A landscape with many valleys, sampled at points; each row gives a point and its height.
From any point a ball rolls to the lowest of the 4 points nearest to it. It stops when none of these is lower. Distance is the straight distance between rows; heights are no part of it.
K_447: [134 144 142 148 137 132 106 114 134 151 124 141 129 136 149 140 129 121
 117 140 113 135 127 121 129 112 113]  height 61.5
K_629: [121 111 127 123 125 106 178 178 117  81 153  95  90  94 124 109 123 163
 209 142 190 108 125 173 126 131 169]  height 25.3
K_264: [ 91 113 132  85 134  91 128 129 111 132 150 154 114 153 138 118  97 124
 130 133 126 104 106 104 170 118 164]  height 37.4
K_544: [126 130 123 111 115 156 119  62 138 167  93 137 147 136 129 124 143 124
  33  90 100 142 144  90 125 114 124]  height 48.6
K_3: [114 135 107 109  94 180 117  62 134 163  76 145 158 159 136 129 146 102
  30  74  87 144 148  88 116 122 116]  height 26.8
K_897: [100 143 139  95 127 138 107  91 129 160 137 148 166 124 132 120 141 120
  74 104 105 132 116  96 147 104 132]  height 22.8
K_202: [160 135 138 201 110 161 131 178 147  66  78  99 125 117 104 160 124 148
 149 152 170 151 148 174 100 115  93]  height 58.7
K_478: [136 127 118 143 139 109 121 148 134 120 141 133 119 134 121 128 115 117
 150 154 114 128 135 121 134 148 105]  height 69.5
K_326: [132 112 104 112 137  88 149 144 125 112 152 135  85 138 127 116 123 125
 164 146 139 113 119 137 142 152 156]  height 33.0
K_381: [ 94 130 145  98 142 122 101 114 119 139 146 156 146 149 144 132 110 118
 109 132 122 112 116  96 152 111 137]  height 19.5
K_410: [131 136 118 153 126 117 123 153 136 111 125 128 121 135 102 124 122 118
 154 152 118 129 126 137 129 143 106]  height 70.2
K_485: [ 89 129 137  85 119 135  99  60 138 181 138 151 155 130 129 111 152 118
  67  86  82 132 116  89 144 127 130]  height 33.3
K_422: [142 118 107 124 131  88 138 162 127 105 153 132  99 143 116 128 124 127
 162 153 140 113 124 142 130 160 142]  height 33.1
K_755: [111 102 134 122 127  77 184 169 122 103 166 100  93  88 119  93 128 146
 221 131 171 101 103 160 142 138 164]  height 25.2
K_404: [146 138 142 148 144 140 106 111 132 140 129 122 134 119 150 142 114 126
 110 128 107 142 133 125 112 122 100]  height 51.1
K_362: [122 102 122 119 136  80 178 168 126  99 167 105  92  98 127  99 132 147
 215 143 155 114 110 161 140 142 179]  height 34.4
K_811: [167 155 131 166 135 160 135 113 121 147 100 107 160 100 123 134 132 119
 102 130  99 160 152 148  99 132  96]  height 40.4
K_361: [127 100 119 109 146  67 167 160 126 117 167 116  88 114 125 110 130 145
 203 134 147 107 118 150 138 140 173]  height 41.3
K_30: [153 153 135 171 132 135 122 136 136 132 115 119 142 126 108 131 128 115
 147 152 108 149 142 132 116 140 100]  height 52.4
K_81: [133 113 107 133 120 115 166 173 121  78 151 118 111 118 102 115 133 139
 185 144 173 116 125 167 124 143 151]  height 23.9
K_239: [171 123 137 191 113 159 135 188 145  68  97 100 109 124  97 161 126 151
 158 161 168 145 137 172  98 127 102]  height 22.2
K_961: [119 114 128  94 146 109 114 137 115 118 154 152 112 167 143 124  97 128
 139 146 129 106 115 102 154 123 134]  height 30.7
K_398: [173 153 127 171 121 167 149 125 130 144  89 107 165 100 118 132 138 119
  97 133 100 165 151 152  94 124  87]  height 44.7
K_591: [127 149 108 116  92 185 119  54 138 162  66 143 162 150 131 125 148  99
  17  88  96 129 158  93 112 122 114]  height 37.3
K_482: [ 77 113 128  66 129  95 101 105 114 176 174 168 163 145 150 122 132 110
 116 116  83 122 104  79 168 120 141]  height 9.3
K_470: [146 141 137 146 149 122 101 140 132 143 125 134 128 129 144 138 119 121
 129 145 108 140 129 126 121 120 110]  height 64.8
K_645: [173 133 122 144 116 178 122  77 129 171  99 115 137 130 150 160 134 114
  57 103 104 163 159 126  91 132 102]  height 20.4
K_653: [140 146 140 133 140 156 114  96 135 146 115 127 140 118 157 141 133 133
  84 112 106 151 135 119 122 109 111]  height 50.6
K_222: [162 147 111 138 121 194 114  71 138 156  76 119 142 140 147 150 139 120
  36  94 106 152 167 114  98 140 114]  height 10.7
K_237: [160 146 140 180 114 166 147 142 120 119  76 112 172 101 114 142 139 128
 120 139 127 165 155 162  92 108  87]  height 51.9
K_791: [154 148 146 157 139 141 120 118 124 149 115 108 143 114 137 136 131 128
 114 129 105 157 139 135 104 122 104]  height 44.9
K_551: [126 108 125 111 142  79 136 144 114 124 142 139  87 160 149 132 112 129
 159 140 148 105 111 113 149 140 166]  height 21.2
K_367: [134 127 109 149 116 130 157 174 137  71 136 117 110 126  88 125 124 141
 174 160 177 122 137 160 118 131 130]  height 22.1
K_89: [180 150 121 170 131 174 139  89 126 162 100 107 151 111 127 145 133 117
  73 118  98 160 169 156  88 140  99]  height 32.6
K_291: [ 81 117 133  68 128  98  86  80 128 182 169 167 159 138 150 118 145 101
  98  99  82 117  98  78 169 126 139]  height 10.1
K_599: [136 136 120 124 151 108 124 154 131 116 141 142 109 150 132 140 117 120
 149 149 124 113 126 118 135 135 132]  height 61.4
K_913: [169 114 115 171 122 150 147 197 134  71 140  91  90  97 113 151 152 156
 200 160 200 124 135 194  98 145 118]  height 75.5
K_351: [120 141 150 115 130 156 105  85 129 170 111 129 153 129 141 127 136 129
  69 102 113 144 122  96 135 105 133]  height 37.2
K_649: [138 121 117 162 115 131 143 171 139  79 115 112 125 127  88 137 122 137
 159 150 170 126 140 165 121 131 126]  height 26.6
K_144: [123 130 118 130 154 113 113 133 122 125 145 133 110 153 138 139 110 120
 139 150 117 115 123 120 135 133 114]  height 49.9
K_567: [157 111 128 143 134 141 158 196 124  74 137  93  93  95 131 130 136 166
 209 155 199 114 128 192 100 148 151]  height 52.8
K_667: [ 77 116 133  86 140 110 112 119 113 137 155 169 141 148 132 117  95 115
 117 126 120 114 116  97 169 116 145]  height 20.3
K_136: [140 107 141 140 137 129 169 188 124  75 151  90  89 106 131 120 130 163
 215 152 209 104 127 195 109 140 154]  height 34.7
K_967: [142 143 121 132 114 167 115  70 130 158  81 130 149 140 136 141 137 110
  40  84 102 149 145 106 107 124 120]  height 33.4
K_519: [ 94 122 133  88 137  99 113 134 115 125 142 166 130 160 138 123  94 123
 128 143 130 110 113  96 162 120 152]  height 6.4
K_244: [ 92  97 142 128 136  74 169 172 102 101 171 102  97  78 123  87 119 153
 252 143 178  95  99 144 144 130 163]  height 28.7
K_526: [ 99 148 150 114 145 132  94 103 132 144 129 147 148 127 144 126 120 128
  87 112 123 133 126 102 148 103 120]  height 23.8
K_652: [158 154 140 169 134 137 120 139 124 138 112 125 145 112 118 131 132 119
 138 134 109 150 136 144 114 126  90]  height 48.3
K_717: [118 126 131 117 150 107 109 137 122 127 147 146 114 155 142 146 102 125
 130 149 124 111 119 108 149 124 127]  height 35.7
K_180: [126 140 144 128 141 156  99 104 126 155 117 128 135 118 145 134 125 130
  75 114 114 144 127  97 129 112 113]  height 37.8
K_696: [ 91 134 144  82 136 121  99 108 133 146 140 156 152 131 139 119 126 130
  86 120 107 127 110  97 149 104 131]  height 19.1
K_560: [166 123 116 174 122 138 136 179 147  64 108 107 106 117  93 155 132 149
 165 162 192 123 142 183 109 139 116]  height 46.8
K_173: [138  98 119  99 151  77 167 137 115 133 160 128  81 145 140 110 122 146
 188 142 138  97 105 137 154 147 175]  height 43.3
K_310: [ 86 127 135  77 126 108 101  85 132 174 157 160 160 130 140 107 146 111
  93 101  86 123  96  78 161 121 137]  height 2.0
K_919: [ 93 124 131  63 128 114  80  59 133 203 156 170 147 160 153 134 162 114
  74  71  68 109  86  67 157 123 146]  height 42.7
K_694: [142 146 139 131 153 115 100 132 131 131 135 132 128 142 144 141 103 124
 128 144 119 126 121 118 130 124 114]  height 51.6
K_431: [110  89 128 113 136  60 171 162 121 112 175 112  88 100 138  93 131 152
 228 120 153 102 102 146 148 149 168]  height 40.5
K_619: [141 112 126 138 135 126 164 178 122  75 140 106  88 102 132 137 134 160
 203 156 201 113 130 184 106 138 153]  height 35.8
K_459: [124  99 130  97 142  64 171 150 129 127 170 114  68 116 140 102 131 153
 212 135 143 102 109 140 142 139 186]  height 43.6
K_108: [107 134 115  93 100 154 110  56 133 189 106 144 158 138 127 115 145 102
  41  73  83 140 130  84 126 125 133]  height 34.6
K_438: [114 135 113 108 100 166 114  62 130 176  88 146 161 156 126 129 150  99
  36  73  86 137 137  84 124 122 128]  height 5.0
K_322: [152 139 129 185 122 145 139 181 142  66  92 101 126 130  93 147 119 143
 160 149 168 147 147 170 106 123  95]  height 61.7
K_669: [144 135 128 165 110 138 142 183 143  77 106 116 124 122  88 134 132 135
 156 151 172 138 139 172 113 129 113]  height 39.1
K_940: [103 101 149 139 125  94 168 191 101  88 165  96  84  88 125  88 123 162
 238 145 200 100 108 172 137 123 167]  height 17.4
K_145: [142 140 117 173 123 137 137 161 132  90 115 127 134 123  99 136 132 125
 147 153 134 142 142 145 114 127 100]  height 58.5
K_837: [134 148 151 132 140 134  99 102 128 152 131 127 131 125 146 137 118 133
  98 121 116 130 119 108 119 111 115]  height 50.3
K_796: [138 143 124 167 127 133 124 157 134 114 108 125 146 111 103 126 118 114
 141 151 104 143 135 139 115 129  97]  height 51.8
K_211: [ 95 126 131  73 119 117  92  60 141 198 161 162 153 142 149 115 151 115
  77  79  67 123  99  77 149 121 138]  height 18.9
K_408: [ 77 118 123  79 125 100 107 117 105 153 154 167 146 152 138 107 105 109
 118 126 108 111 115  78 182 122 148]  height 15.7
K_793: [ 90 132 147  94 130 122 100 112 129 149 161 155 157 141 136 124 113 124
  99 122 120 115 112  89 162 111 131]  height 16.6
K_623: [130 115 102 124 131  99 168 164 122  92 150 117  89 125 108 106 125 134
 193 150 149 123 122 155 133 148 157]  height 26.9
K_647: [132 133 112 154 121 111 146 168 129  76 124 121 120 127  93 125 127 127
 171 162 151 124 134 161 116 141 126]  height 13.7
K_132: [179 110 121 186 112 158 147 202 146  71 128  81  94  84 103 144 147 163
 204 175 187 130 142 212  87 176 107]  height 81.3
K_46: [141 147 106 131 104 187 108  65 139 150  59 137 157 160 143 149 137 105
  27  88 103 132 166  99  98 127 100]  height 26.1
K_166: [152 132 144 201 114 151 142 177 136  92  94 100 143 122 101 159 112 130
 143 141 151 153 143 166 101 115  86]  height 74.1
K_243: [112 140 143 112 145 120 106 129 124 124 136 142 128 153 152 134 104 126
 120 141 125 108 123 106 143 111 115]  height 32.8
K_644: [143 153 133 174 124 142 135 143 129 114  98 112 152 104 107 130 132 122
 132 140 115 164 147 157 109 123  95]  height 50.5
K_587: [112 132 120  90 112 140 106  64 137 189 108 139 149 143 129 121 157 108
  57  67  69 129 112  80 133 136 134]  height 47.8
K_253: [103 137 136  94 109 148 108  70 131 178 123 139 160 134 129 113 141 123
  65  89  93 141 120  85 136 114 135]  height 31.7
K_991: [149 111 114 146 126 124 166 184 134  68 138 105 103 112 105 144 133 151
 178 157 194 120 142 179 114 131 150]  height 27.9
K_840: [ 95 130 129  82 118 133 103  60 135 190 127 152 147 149 129 114 159 114
  71  81  70 133 112  81 141 127 135]  height 35.6
K_505: [166 145 140 153 138 160 120 100 114 151  99 113 147 113 135 143 131 121
  89 111 100 152 142 145 105 138 112]  height 42.2
K_413: [ 75 121 142  75 132  98 100 106 120 153 150 168 156 134 135 111 117 124
 119 117  90 126 104  82 161 114 133]  height 13.4
K_246: [157 144 103 138 100 201 102  65 132 138  62 135 150 151 144 155 137  99
  19  94 110 138 172 102 105 127  89]  height 22.3
K_533: [103 128 136 101 135 111 109 127 120 125 145 151 126 149 138 136 104 128
 117 142 121 117 115  96 157 105 133]  height 23.0
K_467: [ 96  91 150 137 130  94 190 185 113  83 170  93  91  91 127  90 125 152
 250 147 179 101 102 168 139 128 164]  height 9.2
K_889: [127 107 117 107 137  72 160 143 114 117 161 125  84 139 131 118 123 138
 189 147 138 105 120 127 144 149 158]  height 38.1
K_859: [168 140  99 138 111 188 106  74 144 150  76 125 145 141 149 154 135 104
  24  95 113 150 183 117  97 139  96]  height 15.9

For each start below, name the point where the ball stops.
K_587 | K_310
K_447 | K_310
K_410 | K_222
K_30 | K_222
K_478 | K_519
K_653 | K_310
K_404 | K_222
K_694 | K_310
